Points, in no order, along strands that fork and pass close to each other.
Two points are linked if the straight distance between their rows is under 53. Some points are linked to none.
par: [ -2  -7   9   1  -5  17  13  10  -3 -27  29 -17   2 -18 -24 -32 -19  28
  21 -15 -27  -2]
Kagaz: [ 30 -18  16 -22 -32  12  11  35  22 -26   9   9 -24  -8 -13   0  -8   3
 -10 -18  -5 -20]
veven: [ -1 -18  -9 -20 -34  15  -2   5   6  -6 -11   5   1  -1 -11   4 -14 -20
 -14  -9  -7 -11]
Fop: [ 13   9   5   5   0 -31 -14  -4  18 -37  26  -2  -1  -5   3  -4  -6  19
   2   9   6   8]
sefov: [ -7   7  10  12  36  -8   0  -3 -13   1  16 -24   2  -6  11 -12   7  30
   2   5  -8  18]
pebi: [  0  11  -4  -5 -10  -2   7  -6  -5  29  -1   8  -1  38   3   7  27  -6
   0   8 -11  26]
vafug: [ 35 -23   0  -3 -33  11  -8  21  27 -17  -5   6 -22 -11 -13  -2 -18   5
  -6 -18 -24 -32]
Gat: [ 18   4  35  19  28  -7  -9 -19  10  -9  14  -2 -22 -56  11   0 -34  11
 -10  -3 -13 -18]
tilu: [ -6 -33 -15 -45 -14   5   8  14 -21 -13  -3  15  28   6 -20   7 -16 -16
  -4 -13  27 -10]
kodi: [ -2 -22  -8   3  -7  19  -5  -4  29  -8 -30   1  -9 -21   1   7 -25 -17
 -16 -17   0 -27]
Kif: [ 12  -9   3  18  14  -8 -10 -23  30  28 -20  -6  10   5  13  22 -15  -4
  -8 -26 -29 -11]
roza: [-17  20 -39  20  -3  -9 -17  -9  18   6 -33 -15  -4  26   8  -6  45   1
 -10   8  -2  29]
tuz: [ 17 -16   6  12 -12  18  12   5  11 -15  14 -15   7 -23 -14 -31 -25  21
  23 -22 -31 -19]
lesar: [  5 -17  -2 -10  30 -23  -7 -12 -25  14  -3  25  27  10   8  13  14 -12
   5   9  22   6]
tukol: [ 22  14  32  12  21   2  -2  -3  26 -14  10  10 -37 -46  25  -4 -22   3
 -14  10   7 -21]
komov: [  1  -9   4 -14 -16  -8   7   7   1 -10  18   2   6  21  -9   5   3  -1
   2  -1  14   9]
Bar: [-22  18 -22  -3  24   7  -8   0 -36 -11  -5   2  27  -8  -7   1  -3  -8
   6  22  52 -12]
Vode: [  6  15  32  -4  19 -15  10 -10  -8  -7   4  14   6 -16  20  17 -17  -9
 -11   6  35 -16]
Kot: [ -1  15  14  26  35 -17  -8 -14   8  -5   6 -19   5 -11  16  -3   1  15
  -5   9   7   5]
Kaniv: [  5  -8  10  -1  10 -19 -11 -12   0  -1   6  -1  14   1   9  11 -10  -2
 -16   2  -3  -1]
relu: [  4  15  19  14   2   6   6  -3   1   2  13 -16 -14  -9  -6 -17 -19  13
   5  -5 -28   0]
tigop: [-13   6 -13   9   6   2   9  12   3  -7  12 -25  -6  22  -9 -15  20  27
  17   0  -6  21]
kefi: [ 13   6  10  12   8   1 -14 -21  11  -5  -2  -1 -10 -50   4 -12 -32   8
 -13  -2 -21 -20]
novam: [ -5  28 -12   8  -5 -18 -19  -6   6 -16   1  -7 -12  20   3 -15  22   9
  -8  23 -10  24]
seze: [-26   9 -38   8 -13  15   2   4   1  19 -11  -6   5  23   0   8  34   3
  15  -6  10  18]
Fal: [-16  16 -13  -1   3  -5  -3  -4 -17 -15 -11  13  10  -6  -8  18  -9 -16
   4  21  46 -21]
toda: [  6 -14 -17   3 -24   7   2  -1  14  33 -17  11  12  31  -3  37  10  -9
   0 -26 -11   4]
Sarol: [  3   8 -16   9  22 -32 -12 -12  -8  20 -16  12  13   8  13   1  32  -4
  -2  23  24  28]
dida: [-10 -20 -10 -34  11  -4   4   0 -41   7   9  29  25  18 -17 -14  25  -9
  12  13   8  19]
nofif: [  5   7 -22  -9 -22 -19  -6  -7  -7  22 -12  28   2  32  -1  21  27 -12
  -3  12 -12  26]
pamit: [ 13  -7  23  12 -15  27  18   8  17  22  -5  -9 -14  -2  -7  -5 -15  -8
  -1 -21 -34 -17]
Zopiv: [-13  10   7 -16 -14  30  28  14 -14  -9   0  14 -16 -16  -2   3 -10 -15
   4   5  30 -13]
mapun: [ -8  24 -17  20  -1 -29  -9  -9   8 -23   3   3  -4   6   9  10  16  -4
  -2  18  48   2]
Pag: [-16   5 -29  -7  18 -11 -17   2 -27  -3  -8   4  26   2   0   0  16  -3
   8  21  39   3]
dak: [-11 -19  -5 -13  30   5   8 -10 -30  37  -7  -2  37   2   6  10   5 -15
   0  -6  -1  -1]
Leked: [ 22  -2  -6   6 -23  -7 -10 -15  17 -12   0  -4   7 -12 -10 -17 -19  14
   8 -12 -33  -9]
Govol: [ 11   2  42   4  30 -10   9   2  -5  -7  33  -4 -10 -26  12   3 -22  13
  -1 -10  -2  -6]
Lufez: [ 19 -30  -7 -15 -41  12  -7  21  20  -3 -16   0 -15  -3 -21   2 -20 -10
  -8 -25 -23 -16]
dil: [ -5 -22   6  -4  15   9  -7  -8   4   0 -20 -10   7 -27  10   9 -33 -19
 -13 -25   0 -26]
beme: [  1   6  -8  -7  20  -8  12  19 -30   2  31  18   6  17  -8   8  24  11
  33  11  41   7]
Vemov: [  7  -9 -18   7 -13   2 -11 -14  29  -3  -9 -18   9   8 -19  -8 -12   7
  13 -21 -35  -8]
ped: [ -6 -24   3 -29 -19  12   9   8 -12   0 -14  14   6 -11  -4   8 -19 -20
  -8 -11  12 -14]
fifik: [ -7 -12  15 -12 -14  13  12  18   1 -12  26 -24  -3   4 -19 -18  -7   9
  21 -17 -19   5]
dizul: [  4 -18   2   6 -16   7   7   8  18  24  -4  -8  -1  29   1  21   3   2
   5 -23 -12   8]
nul: [ -5   5 -11  21   6  -2  -2 -21  21  33 -33  -9   6  13  17  25   4 -16
  -8 -14 -16   1]
nor: [ -7  -3 -18  10  -8   6   3 -12   6  26 -25  10   6  17  15  27  11 -20
  -7 -10   2  -4]
mel: [  2  18 -29  16  13 -31 -28  -7  16  -7 -10  -8  -4  18  12 -12  37   1
  -8  14   0  30]
mave: [  3 -30  -6 -28 -15   2   3   4 -21  20  -7  20  17  24  -8  23  -7 -18
   3  -7  -6   1]
liruk: [-28   7 -32  -3 -14  12   0  14  -2   1   4 -15  -4  29  -3 -10  35   7
  21  -7  -3  26]
lolas: [ -9  -5   4  -5  -3  10  -3  -1   3 -11   7 -21  -6   2 -10 -14  -3   5
   6   1 -22   0]
Gisu: [ -3   5 -25 -22 -34 -24 -18 -12  -7  -4  -5  16   5  28  -2  12  20   0
 -14  20   6  21]
Bopum: [  8 -31  13  -6  15   9  13  22   0  -9  38 -22   8   9 -17 -16  -1  18
  22 -20 -20   3]
Maz: [-14  16 -24 -22 -12 -27 -21  -7 -16 -12  -4   6  14  22   2  -7  31  -4
 -10  34   9  22]
dutu: [-20  16   1  17  10 -11  -7  -6   4 -30  10 -17 -15 -16  -1 -25  -6  15
  -2  19   0   9]
Zate: [-22  32  -7  21   7 -13 -18 -17   1 -19  -6 -16  -7  -2  11 -12   8  12
 -14  29  -5  11]
mif: [ -3   6 -14  30   6  -2 -15 -41   2  10 -24 -18  14 -23   3 -15 -29   8
  -4  -3 -39  -6]
Zufir: [ -6   5 -43  12 -17   8  -4  -8  17  21 -26   4  14  24   0  19  29  -9
  -1  -3   4  13]
sefu: [ -6  12  -3  10   4 -21 -13  -1  14 -34  15  -4  -7   7   7   1  12  11
   2  20  28   8]
koge: [ -9  13 -32 -21  -6 -12 -18  -2 -41  -7  -6  19  19  14 -11  -2  22  -8
   1  38  31   8]
kol: [  4   9 -12   6  27 -35  -7   8 -20  20  -4  25   8  12   0 -15  40  -5
  21  20  34  36]
Rofof: [-30  30  10  14  19   7  15 -14 -19   8 -19 -28  -5  -3  11  -7   6   1
 -11  19   5  15]
ratu: [ -4  -6   3  21  21   4 -13 -36   9   1 -14 -14  13 -37   0  -8 -34   3
  -5  -8 -27 -20]
fotid: [-12   9  22 -20   6  23  30  16 -32   9   3  13  -2 -18 -11   1 -20 -18
   7  -2  31 -19]
gufu: [  8 -30   7  -7  18 -11  -1   7   1   0  28 -13  15   4  -5  -9   4  17
  20 -13 -26  12]
galo: [ 28 -22   4 -22 -12  16   5  34  17 -38  10  16 -15 -23  -4   0 -16   4
 -14 -10  16 -24]
kenav: [-12 -34 -16 -26  11  -4 -14   3 -17  -2   5   9  41   6  -7  -1   2 -10
   5   1   9  -3]
lof: [ -8   7   4   9   4  -1  20   7   3  20   6 -24 -12  21  -7  -9  18  11
   3  -7 -21  14]
kifi: [ -4 -16  31  -5  39  12   3  -9   0   5  -1 -11   5 -37  18  12 -33 -11
 -10 -19   4 -26]
rura: [ -9 -10  24 -24  15   2  16   6 -44   1  31   0  12   3   0 -15  12  16
   4  17 -13  31]
fetur: [-12   3  19  -1  27 -17   3  -5 -29   7  23  -2   6   1   7 -19  16  16
  -1  18  -5  30]
Duta: [ -3  15   1  27   4  -3 -11 -25  11   9 -20 -20   1  -3   5 -11 -12   6
  -9   3 -34   2]
pevu: [ 21 -30   1 -17 -11  -2   2  25  21 -40   8  17 -13 -18   8  15 -16  -2
  -7 -13  43 -26]
Debu: [ 14  13  10 -10 -40  20  15  15   4   1 -18  18 -36 -10   1  10  -5 -12
 -23  -1  -4 -18]
Sumen: [-17  23 -13  28 -14   6  -5 -21  19  -2 -30 -18 -18   6  -3 -12  -2   2
  -9  10 -26   0]
Lene: [ -4 -34 -29 -28   8  -8  -6  11 -22   8   4  17  33  17 -14  -7  22  -6
  17   2  20   8]
mozug: [ 20   3  44  11   3   0   9   8  13  -2  24  -9 -15 -17   8  -7 -19   4
   3  -9 -21 -11]
Selik: [  3 -11   3  15  11   5   3   4  20  -2   9  -9  -1  17   7  12  -2   4
  15 -24  -3  -5]
mag: [-20  21 -31  21 -19   6 -11  -7  17   1 -22 -20 -17  21  -1  -4  17   3
  -4   2 -19  14]
bogok: [ 12  14  25 -11 -43  26  16  20   3   5  -5   0 -32 -10  -5 -10  -1 -13
 -11   6 -16 -11]
fefu: [ 14 -12  44  -2  31   4  -8  -1  12   2  19  -3  -3 -30  21  11 -30   0
  -9 -21   6 -25]
mumed: [  9  20  18  20  21 -27  -3 -22  13  14  -4   1  -3  11  31  25   8  -1
 -11   7   5   8]
livum: [  0  21   8  22   4 -19  -8  -6  12 -35  26 -15 -17 -10  -3 -26  -9  37
  12  15  -4   9]
Fof: [  4 -16 -11  22   6   5 -10 -15  19  20  -7 -16  15   8  -7   4  -7   7
   1 -24 -40  -6]
retol: [ -6   9  24 -17  -6  13  29  22 -30  12  23  21   2   1 -19   8  -9  -8
  20   3  27  -4]
Votur: [ -1  23   4  18  24 -19   1 -15   1  24 -14   5   6  10  18  16  19 -10
  -6  11  22   6]
sifu: [ 18   7  27  10  -6  27   8   7  24  12 -12  -4 -24 -23   8   1 -16 -12
 -17 -20 -14 -29]
vab: [  6 -33  -3 -13  19 -15  -9   2  -7  10   9   5  24  17  -3  -5  18   8
  11   0 -23  23]
Gifat: [ -5  -4  26 -17   4   8  25  12 -32   9  30   6   5   8  -7   1   1   2
   9   4   0  10]
nimi: [-10 -17  -4 -40  -4  -6  -6  -1 -35 -12   3  14  27  -5 -11  -3 -16 -10
  -7  12  17  -4]
ribi: [  5  -4  25   2 -35  38  32  21  10  12   6 -11 -28   2 -13 -11   3  -6
   6 -14 -20 -10]
pup: [ 19  19   8 -13 -39  33  18  32  10 -12  -8  23 -47  -8   6  10   5  -8
 -15  -1  18 -16]
Depin: [ 25 -11  -3   9 -30  19   3  -9  18  -7   1  -5   1 -29 -20 -25 -26   7
  12 -14 -43 -23]
Mez: [ -2 -23  -9 -24   0  -2  -1   4 -21  15  15  11  15  22  -7 -14  30  -6
   6   9 -18  28]
Gutom: [-5 16 14  1  7 -1  8 -2 -4 21  1 -8 -8 18  5  7 16 -2 -5  2 -7 16]
vibig: [ 19 -11   7   6 -10  27   0   6  34  -8 -23   2 -21 -22  15  -3 -23 -12
 -17 -15 -10 -34]
Som: [ 13  19 -15  -7 -44  22  10  29  -2 -10 -16  37 -34  -7  -5  19  -8  -9
  -4   0  33 -10]
Met: [ -7  21  11  39  34 -16   0 -19  15  12  -8 -21  -3   4  30   4   1   7
 -13   4  -3   1]
migep: [ -2  14 -11  -2  26 -13  -9  17 -35  15  11  27   7  19 -13   2  26  -1
  25  21  34  20]
loter: [-11  11 -13  -9 -36  16  13  17   1 -11  -4  18 -20  -8  -8   9  -6  -6
   8  -1  32 -12]
vek: [-19  28  -3  10   8 -13  -8 -12  -6 -16 -10  10  -1  -8  15  18  -1  -7
  -4  30  50 -10]

Follow the links from the first point to the second, and from the first to the third. Name the last point that the two ways share.
vafug; toda; fefu | fifik
seze; sifu; ped | fifik
par; Selik; seze | nor
vibig; dizul; seze | nor

A fork is a point with three links. Follow the links from the first point to the second and name the forks in between, in order.
Leked; vafug | fifik
fefu; lof | fifik, nor
Selik; Bopum | nor, fifik
sefu; Fof | nor

A fork is a point with three links, a tip a point with one. Leave the first point through the second and follow the links. Name the first fork or tip that comes.
nimi; kenav | fifik
sifu; pamit | beme
livum; dutu | tukol
nofif; pebi | nor

Name the points in between on the shortest way along the links from the first point to the second, in order.
kifi; Debu | dil, kodi, vibig, sifu, pamit, ribi, bogok
gufu; Selik | Bopum, fifik, par, tuz, Depin, Leked, Vemov, Fof, Kif, nul, nor, toda, dizul
ped; Depin | tilu, nimi, kenav, Lene, dida, Mez, vab, gufu, Bopum, fifik, par, tuz
tukol; Zate | Gat, kefi, ratu, mif, Duta, Sumen, mag, roza, mel, novam
